Each row is a point on a landscape with many peaks, with its height.
From any point a climber steps to the highest of the 5 points nearest to it. It stops when none of these is higher. Distance is the straight distance between rows; heights are no part of it.
pala h=563: 92	111	98	104	84	89	116	78	86	78	87	82	96	102	70	104	85	98	82	116	92	103	100	81	70	112	77	86	100	137
Rap h=656: 114	114	80	94	106	99	99	108	107	115	122	109	99	99	110	110	127	104	128	80	111	90	109	107	109	94	109	100	88	81
rulob h=590: 89	107	98	112	80	92	114	87	98	63	87	83	92	114	83	88	80	103	72	116	97	114	100	86	86	105	80	88	91	131
Vanaf h=366: 112	101	93	95	106	92	95	88	112	99	118	98	92	89	94	91	94	109	92	80	102	91	113	99	123	112	80	111	105	74
vip h=332: 97	100	114	104	132	102	103	133	50	121	98	132	100	76	102	111	97	112	130	75	76	89	75	155	83	109	130	90	89	95
pezu h=539: 84	93	93	102	81	97	74	84	134	104	113	93	98	96	120	123	91	91	69	120	98	93	81	100	112	93	53	99	98	109
Git h=422: 81	94	103	94	129	111	114	127	69	118	107	106	94	76	94	121	101	111	143	80	108	87	80	140	85	99	123	98	102	94
sis h=696: 120	133	107	120	94	97	111	96	74	98	102	105	95	95	77	79	101	98	108	99	117	116	109	96	114	134	112	101	100	83
gozup h=371: 118	135	106	103	89	97	115	78	72	86	91	101	103	85	73	89	101	101	98	96	85	98	114	90	85	131	97	113	89	95
larod h=452: 97	79	118	96	140	116	88	119	114	117	99	115	111	126	144	106	142	87	113	89	94	109	76	110	120	86	130	131	108	92
Runag h=661: 98	94	107	106	96	95	108	75	106	75	100	80	92	93	86	90	70	109	71	101	95	106	108	98	106	113	82	104	111	94
Sobin h=698: 113	92	100	95	120	108	93	113	114	114	92	120	120	110	121	112	120	102	121	103	85	80	117	90	107	74	119	116	88	84
Laro h=672: 119	123	107	102	98	100	102	95	84	96	111	107	98	101	87	83	108	109	107	87	115	107	112	98	119	128	106	101	104	73
lik h=639: 101	101	114	106	90	99	113	74	96	68	95	84	95	94	83	89	75	108	74	107	94	109	108	92	89	119	91	102	102	104
veni h=544: 108	89	108	99	127	118	87	116	117	115	99	121	116	120	137	98	124	94	116	109	96	95	106	83	106	79	132	121	91	89
bot h=731: 109	110	92	98	109	104	109	122	104	113	105	111	104	97	113	120	115	96	141	91	111	89	99	107	104	74	127	102	97	97
rufez h=671: 89	104	96	107	123	110	116	126	107	117	105	111	111	98	110	119	108	102	144	100	107	92	91	111	85	76	136	97	99	97
pon h=655: 85	105	86	91	111	102	107	118	85	115	111	98	91	88	90	111	107	112	141	75	134	96	87	121	97	101	121	99	108	84
Peseb h=545: 94	101	102	104	82	88	118	85	91	72	85	78	96	94	68	102	83	100	82	114	96	105	114	89	75	113	73	93	100	130
mufol h=674: 111	98	109	102	118	114	101	123	116	119	91	122	120	115	126	108	115	103	121	112	87	87	115	90	108	80	127	113	92	94
geva h=730: 117	103	87	87	106	96	85	106	107	111	112	104	102	93	102	104	113	114	107	78	97	86	114	103	116	101	90	106	91	77
rakof h=534: 105	111	114	105	94	102	116	78	87	73	95	91	101	91	70	77	80	99	83	102	90	104	117	91	94	129	81	108	94	103
gumut h=475: 99	95	88	96	60	92	89	89	93	76	80	91	88	136	106	76	88	92	72	123	91	116	100	85	83	96	78	67	104	127
nagul h=355: 97	85	121	119	135	114	99	122	114	113	93	119	106	117	140	113	119	87	118	104	98	109	78	110	112	88	141	127	103	94
niso h=605: 107	114	80	98	101	100	99	118	95	119	115	108	95	93	101	109	125	106	135	77	124	94	101	107	111	95	113	93	102	86
nup h=743: 114	130	100	110	101	103	107	94	85	97	105	107	100	107	80	82	106	100	116	90	128	111	105	99	118	125	121	99	98	85
Dagi h=444: 91	115	99	100	84	86	124	76	74	84	89	83	93	85	58	104	98	102	83	102	81	99	114	88	71	119	74	104	92	125
gabod h=525: 90	79	101	83	54	98	70	95	97	100	90	101	102	132	116	66	96	82	60	113	83	119	82	90	92	93	74	66	100	117
Kopu h=486: 92	89	122	112	141	121	101	131	108	104	92	116	107	112	134	108	110	92	124	109	103	102	83	111	101	81	140	119	103	96
sigo h=514: 98	100	87	106	62	86	93	92	94	78	85	86	90	126	94	90	87	88	77	129	98	119	105	85	74	97	84	73	98	135
ped h=495: 97	90	95	107	66	87	102	91	96	82	80	94	96	128	105	79	85	94	70	126	102	117	95	84	87	100	78	72	98	133
duvu h=523: 93	116	84	108	66	76	104	87	86	82	89	84	88	108	75	96	91	87	84	120	99	113	104	78	77	103	73	76	97	146
Vili h=548: 96	111	109	104	93	94	121	75	88	79	91	79	99	94	69	85	77	98	74	108	84	105	110	86	81	115	85	100	104	116
Fifog h=566: 92	86	120	122	132	120	108	129	105	108	94	117	106	98	123	107	104	90	130	103	112	96	81	130	89	89	145	115	104	101
deriz h=594: 107	71	112	96	124	112	87	121	122	116	93	119	119	109	131	98	122	102	107	107	85	94	116	83	117	73	127	131	100	85
nikas h=705: 108	103	96	97	117	108	91	114	111	118	106	119	119	104	116	110	116	102	124	95	93	79	112	94	108	87	119	107	89	88
Vepur h=487: 86	102	96	96	118	107	109	117	84	116	110	97	97	87	97	125	109	110	146	79	120	94	85	128	93	93	122	97	108	97
gufe h=473: 102	108	86	94	115	106	110	111	93	119	109	103	104	94	97	121	117	106	144	82	121	93	90	118	98	82	125	98	99	96
Netof h=640: 96	90	106	97	93	88	103	79	116	83	107	83	88	94	91	90	82	103	73	100	99	109	101	100	113	116	76	104	110	89
Fav h=647: 81	86	87	101	81	86	92	73	105	79	99	77	96	115	107	96	87	94	66	123	100	122	84	91	99	98	80	82	111	113
dom h=459: 90	85	92	95	62	86	81	89	100	87	86	95	99	127	118	70	84	91	66	115	89	127	87	93	98	93	78	75	107	122
rame h=573: 113	109	85	98	107	98	102	110	109	113	119	108	98	95	97	105	120	105	116	77	108	89	114	98	114	100	98	102	87	78
kago h=755: 106	125	93	106	104	104	109	107	85	105	118	107	97	106	89	94	111	112	126	77	140	105	98	108	113	115	122	92	103	81
lado h=575: 83	104	99	94	119	108	110	124	72	113	103	99	93	72	88	116	105	111	147	66	112	91	81	140	90	107	131	95	112	102
Zomep h=710: 96	116	85	91	108	102	107	109	92	111	120	99	96	91	97	110	114	115	131	76	135	106	101	106	112	105	122	97	103	80
refu h=700: 114	85	99	89	114	104	88	114	120	120	105	114	113	95	110	108	112	103	112	99	85	76	126	88	109	83	103	111	92	84
fuzop h=663: 81	111	92	91	119	113	107	124	74	111	112	99	95	88	93	113	111	108	136	66	136	102	91	129	97	113	125	92	119	89
rosir h=659: 110	98	107	102	125	112	105	124	115	116	95	122	123	116	122	108	113	96	131	109	97	92	107	99	97	76	134	109	95	96
kiduf h=586: 93	108	104	105	83	94	118	79	90	77	83	81	93	97	73	96	80	100	74	120	93	113	102	81	75	118	82	90	103	137
Deran h=504: 101	90	109	105	128	108	92	123	118	117	93	121	113	124	139	101	126	99	116	101	93	101	103	96	114	80	130	128	100	83
sumeg h=483: 90	86	95	107	90	91	98	80	117	89	111	75	101	90	97	106	80	100	66	108	96	112	89	102	110	108	67	95	115	93
nof h=507: 102	107	94	97	124	110	110	123	96	114	112	100	106	95	106	122	109	104	145	89	116	92	85	116	93	85	131	93	96	94
nelid h=597: 115	117	90	95	101	101	99	96	99	111	112	109	88	95	95	89	118	114	113	77	120	97	111	103	121	117	105	100	104	65
Guv h=694: 83	88	83	99	84	94	86	78	120	99	104	81	93	100	116	102	94	91	65	114	99	114	73	100	110	99	70	92	102	111
Lomuf h=708: 120	108	99	97	98	95	97	90	103	93	112	98	95	95	94	84	102	118	93	76	108	98	113	104	122	121	94	102	97	76
sula h=593: 84	85	98	100	96	98	77	95	130	105	112	101	107	75	108	127	93	96	82	123	90	72	102	97	123	87	80	114	95	99
beges h=261: 94	99	96	98	127	114	118	119	88	118	105	101	100	85	92	123	103	102	144	87	109	94	78	124	92	86	131	105	94	102
kud h=484: 99	81	110	106	140	119	99	119	115	120	92	121	109	122	146	107	131	90	116	95	101	113	87	95	118	83	143	131	109	87
ret h=732: 85	97	95	105	77	83	99	78	105	80	91	78	93	113	106	96	79	102	71	121	102	119	92	98	101	104	82	93	107	114
gop h=200: 101	67	109	68	43	96	70	97	87	98	82	103	88	131	104	61	94	72	63	110	92	117	88	87	82	87	70	80	106	118
dano h=711: 110	126	95	104	106	102	101	102	91	104	117	106	98	101	96	88	109	104	117	84	122	105	106	103	121	113	113	100	103	77
linob h=535: 82	107	86	100	74	83	115	83	74	84	93	80	86	93	65	111	91	101	86	103	102	113	101	80	67	106	68	81	95	145
Vaboz h=660: 103	82	106	90	105	97	84	104	126	117	109	109	111	81	109	115	100	101	92	104	90	69	114	92	117	87	86	118	98	94
Rog h=546: 101	76	116	97	132	115	86	116	125	117	103	116	120	123	142	106	127	97	105	93	79	106	103	88	118	87	132	130	110	92
Zekaz h=527: 88	118	82	103	64	86	105	85	76	93	84	82	81	103	69	111	99	93	83	100	101	119	100	80	62	96	69	75	99	150
garo h=398: 90	86	91	99	63	96	91	92	94	77	87	91	96	132	113	72	90	90	69	122	97	121	87	83	93	97	81	70	104	128
gur h=496: 103	93	95	92	56	89	87	100	90	82	78	96	87	133	100	74	88	83	70	125	91	110	98	78	84	93	77	63	94	134
nul h=631: 85	89	89	100	91	85	84	85	123	92	113	80	91	91	111	112	89	92	67	111	97	106	83	96	112	98	69	96	105	101
lozi h=578: 87	89	103	106	125	115	116	123	95	116	97	104	110	94	108	121	102	98	144	92	114	91	87	127	83	82	140	106	95	106
lav h=753: 85	93	87	100	76	88	92	84	107	80	100	84	92	122	119	97	89	95	62	119	98	127	80	95	104	99	75	80	106	110
Nasov h=712: 92	117	92	101	117	107	106	119	77	116	112	95	98	93	85	104	107	106	138	72	144	109	98	113	107	120	124	94	112	91
nefu h=651: 120	108	111	103	93	102	115	83	92	86	102	98	92	92	81	82	90	111	85	91	98	99	117	102	107	125	94	108	103	79
Lovat h=321: 103	118	113	102	96	89	120	74	79	79	89	82	100	88	64	82	88	101	88	103	86	99	118	91	82	124	81	107	103	108
zuvap h=528: 88	120	93	101	74	90	115	80	83	80	84	78	91	95	65	109	83	94	80	103	94	108	109	90	60	113	77	86	102	135
puda h=697: 110	117	85	95	112	99	101	115	108	118	109	117	104	97	108	108	122	105	134	86	107	82	107	98	102	81	113	99	90	88
Fipu h=704: 80	93	86	96	85	93	71	81	130	99	106	79	99	109	119	110	95	85	66	116	91	108	66	99	106	98	63	87	100	107
funed h=709: 110	112	94	102	116	106	103	119	112	118	110	115	112	104	114	112	120	100	129	99	106	85	106	106	104	80	124	101	86	89
gugo h=500: 96	92	115	105	127	118	114	132	77	113	95	112	101	79	93	112	93	101	135	82	91	87	71	139	83	97	136	99	97	109
nake h=654: 109	93	90	91	105	98	85	105	128	117	108	103	106	86	100	113	102	101	88	98	87	73	121	96	111	89	76	113	96	87
zakuz h=706: 90	79	88	83	66	92	72	75	107	97	94	97	96	132	124	88	91	89	59	112	88	126	75	93	99	89	65	68	99	109
zapu h=3: 111	90	94	96	98	92	86	90	119	106	115	95	92	76	94	104	99	109	80	90	98	88	114	107	119	105	79	108	106	73
bigu h=543: 94	84	121	113	139	119	111	129	95	117	89	115	97	84	106	105	92	98	134	103	91	83	78	141	83	88	142	113	95	100
Reret h=715: 85	94	84	93	76	90	79	75	110	98	105	86	101	124	129	96	86	94	62	113	92	122	75	96	103	98	68	77	102	108
reka h=749: 119	129	109	100	96	102	118	84	78	85	93	103	100	92	69	73	90	102	93	96	91	95	119	97	96	133	96	113	92	90
zib h=658: 94	79	118	93	102	96	72	103	130	114	108	115	110	84	112	124	96	100	85	122	88	69	116	83	114	88	90	122	99	101
kufe h=681: 107	81	118	88	102	107	79	116	121	114	103	117	120	84	105	103	104	101	94	115	87	70	123	83	110	80	94	120	101	94
tozot h=686: 118	95	94	94	105	99	88	106	120	114	115	102	106	82	106	114	110	103	101	89	92	74	119	95	114	82	94	113	92	81
Nibak h=576: 101	89	104	94	108	95	80	101	123	112	112	105	103	76	103	120	99	100	85	106	93	74	114	100	110	89	69	110	101	101
Dedev h=151: 97	78	98	80	58	96	76	94	92	87	74	101	93	128	115	64	95	84	69	123	86	113	94	84	82	88	79	72	104	126
Nagir h=540: 98	90	127	120	141	123	110	130	85	124	85	121	100	82	101	107	97	107	132	86	91	90	73	143	78	98	139	107	93	102
Zabaz h=667: 114	102	108	102	92	98	109	80	99	78	97	82	94	90	80	80	84	108	82	102	99	100	118	100	114	124	91	107	108	87
Tutek h=613: 101	102	108	112	134	114	110	124	109	111	89	115	113	102	117	110	110	95	136	106	102	99	98	109	98	78	138	111	94	100
Gen h=559: 113	117	115	102	95	101	118	79	89	82	96	103	96	87	75	80	84	110	89	93	93	102	126	93	98	126	95	105	96	87
ramu h=336: 119	103	86	91	105	95	94	96	103	107	118	109	92	98	103	97	115	111	101	81	107	95	109	105	122	108	98	99	95	73
fared h=611: 94	101	99	109	88	94	121	79	95	72	86	78	95	102	75	94	74	101	74	120	99	115	103	91	85	110	87	88	108	120
vek h=662: 111	89	106	98	121	110	88	119	120	114	93	122	123	104	123	102	114	97	112	105	87	87	118	81	113	80	118	119	94	86
Vake h=386: 94	88	95	102	100	93	86	90	128	102	112	96	98	76	98	121	84	93	80	110	96	84	94	100	118	92	70	107	104	102
Fudav h=584: 124	130	112	111	97	100	110	85	78	95	106	106	102	100	73	79	104	102	102	96	108	103	115	89	108	127	105	105	95	78
gefuz h=638: 94	96	110	107	80	88	112	80	106	69	92	80	95	101	86	94	71	106	71	114	96	115	99	96	103	116	84	101	108	112
Mok h=713: 105	94	106	99	93	97	101	86	102	90	106	90	86	93	94	82	86	108	71	90	98	105	108	99	121	113	85	107	113	79
lok h=193: 111	127	117	105	82	98	123	75	73	90	97	85	94	83	60	93	96	100	93	95	87	106	123	92	79	126	90	112	93	105

Where does a climber stop that starts at each point below?
Dagi | lav
zuvap | lav
zib | bot
vip | kago
Peseb | lav
kud | bot
veni | bot
